Points, in no order, along strands that fork and pass close to each other.
Two points are linked if the straight distance between their rows is under 4.17. Some points are linked to none.
<255>: [-2.71  2.64  3.21 -2.59  0.60 -2.99  1.01 -1.62  3.36]
<465>: [ 4.38  1.22 -0.80 -0.75  2.43  0.23 -0.58  3.44 -0.04]
<449>: [-0.57 -0.24 -1.76 -0.78  2.36  2.05 -1.98 -0.12 -2.13]
<292>: [ 1.00 -1.21 -2.24 -1.91  2.27  1.83 -0.93  0.80 -1.35]
<445>: [ 1.43  4.30  0.02  4.51  3.35  0.56 -0.40  2.46 -1.01]
<578>: [-4.28 -1.24  1.78 -0.98 -5.40 -0.42  2.29 -1.94  1.94]
<198>: [ 0.15  0.07  1.83 -2.61  4.48 -2.63 -3.42 -1.84  0.16]
<529>: [ 1.83 -2.93 -0.79  3.50 -5.09 -0.41 -2.50 -6.15 -1.56]
<54>: [ 4.59  1.65 -0.14 -0.30  0.59  0.52  0.16  5.20 -0.02]
<256>: [-1.62  0.55  0.01 -0.67  1.49  1.08 -3.29 -1.44 -1.83]
<397>: [ 0.06  0.74 -2.16 -1.98 -0.68  2.17  3.17  1.94  1.12]
<269>: [-1.30  2.87  1.54  0.55  2.03 -0.41 -3.87 -1.85 -1.45]
<208>: [ 3.64  0.03 -0.41 -1.17  5.47 -0.92 -3.00  0.93 -0.89]
<237>: [-3.19 -2.05  1.21 -0.34 -5.01  0.06  0.66 -2.07  0.41]
<443>: [-3.60  3.34  3.59 -1.86 -2.09 -1.51  0.62 -2.28  3.01]
<43>: [ 0.89  0.13  0.91 -3.63  3.28 -2.55  0.21 -0.14  2.30]
<522>: [ 1.36  2.79 -1.85  2.12  3.86  2.17 -3.04  1.03 -3.89]
<113>: [ 2.37  0.83 -0.34 -0.17  5.58 -0.70 -3.69  0.21 -1.99]
<161>: [ 3.44  3.28  1.55  2.62 -0.65 -0.01  2.19  6.00  2.25]
<55>: [ 0.45  4.43  1.51  5.53  3.59 -0.53 -0.27  1.72  0.15]
<333>: [-3.14 -2.31 -2.06 -1.07 -2.93  1.89  3.64  0.46 -0.05]
<502>: [-1.06 -6.52 -2.31 -2.01 -0.80  0.32  0.35 -0.47 -2.32]
<540>: [ 2.03  3.14  2.60  5.08  2.96 -1.05  1.31  3.04  3.52]
<412>: [-4.42  3.76  2.34 -1.07 -2.15 -0.54  2.12 -1.22  2.52]
<182>: [-0.21 -1.50 -2.33 -3.12 -1.95  1.90  4.78  2.01  1.99]
<281>: [ 0.54 -2.17  1.68  1.11 -4.42 -0.64 -2.51 -6.51  2.23]
<279>: [ 0.59  1.88  1.37 -2.08  2.66 -2.42  1.22  0.36  2.54]
<9>: [ 1.38 -3.14 -1.30  3.07 -6.64 -0.77 -1.54 -4.14 -3.54]
<219>: [-1.48  2.85  1.93 -1.29  1.90 -2.26  1.08 -0.36  2.26]
<466>: [-3.50 -2.76 -2.29  0.28 -3.66  1.92  3.32  0.60 -1.57]
<274>: [-0.64 -3.32 -0.55  2.32 -6.66 -0.06 -0.83 -2.87 -2.86]
<562>: [ 0.87  3.86 -1.33  2.96  3.16  1.68 -1.61  1.54 -2.80]
<574>: [ 0.15 -5.53 -3.08 -2.90  0.29  1.46  1.02  0.50 -1.37]
<408>: [ 1.96 -2.94  0.28  2.58 -4.34 -0.91 -2.70 -7.07  0.51]
<304>: [ 1.34  2.49 -1.65 -1.04 -0.09  1.47  2.76  2.97  0.73]
<420>: [ 3.19  3.40 -0.45  1.13  0.16  0.77  2.01  4.49  0.80]
<201>: [-2.15 -2.97 -1.50 -2.91 -2.08  0.96  4.40  0.51  1.60]
<340>: [-3.45 -3.76 -1.99  0.84 -5.30  0.71  2.77  0.39 -3.46]
<239>: [ 4.08  0.36 -0.48 -1.75  3.37 -0.53 -1.25  2.27 -0.18]
<345>: [ 3.22  2.32  2.82  3.15  0.96 -0.79  1.46  4.97  3.58]
<197>: [ 1.52 -0.34  1.09 -3.35  4.81 -3.00 -1.65 -0.68  1.39]
<377>: [-1.37 -6.19 -0.63 -2.00 -0.64 -0.60 -2.09 -1.77 -2.48]
<13>: [-2.15 -1.67 -2.47  1.04 -0.81  3.58 -1.03 -0.05 -3.70]
<297>: [-4.59  0.98  1.29 -1.74 -3.29  0.38  3.05 -1.18  2.52]
<155>: [-0.38  1.67  1.90 -0.88  3.56 -2.03 -2.99 -1.54 -0.38]
<250>: [-1.66 -2.87  0.34  1.57 -5.84  0.16 -0.46 -2.83 -1.57]
<510>: [ 0.74 -3.78 -2.85 -2.90  1.59  1.85 -0.48  0.42 -1.05]
<317>: [ 0.23  3.85  2.98  5.85  3.70 -1.03  0.53  1.88  2.58]

A fork is a point with three links, a tip a point with one. Leave the first point through the second and follow the links. Name the first fork or tip that comes.
<113>, <208>: <420>
<274>, <9>: <281>
<55>, <445>: <522>
<420>, <304>: <340>
<269>, <256>: <377>
<465>, <239>: <113>

Name the points in between on the shortest way along the links from the first point to the second, in order.
<274>, <297>: <250> <237> <578>
<510>, <269>: <292> <449> <256>
<113>, <345>: <208> <239> <465> <54> <420> <161>
<443>, <198>: <255> <219> <279> <43> <197>
<502>, <292>: <574> <510>
<281>, <578>: <408> <529> <9> <274> <250> <237>
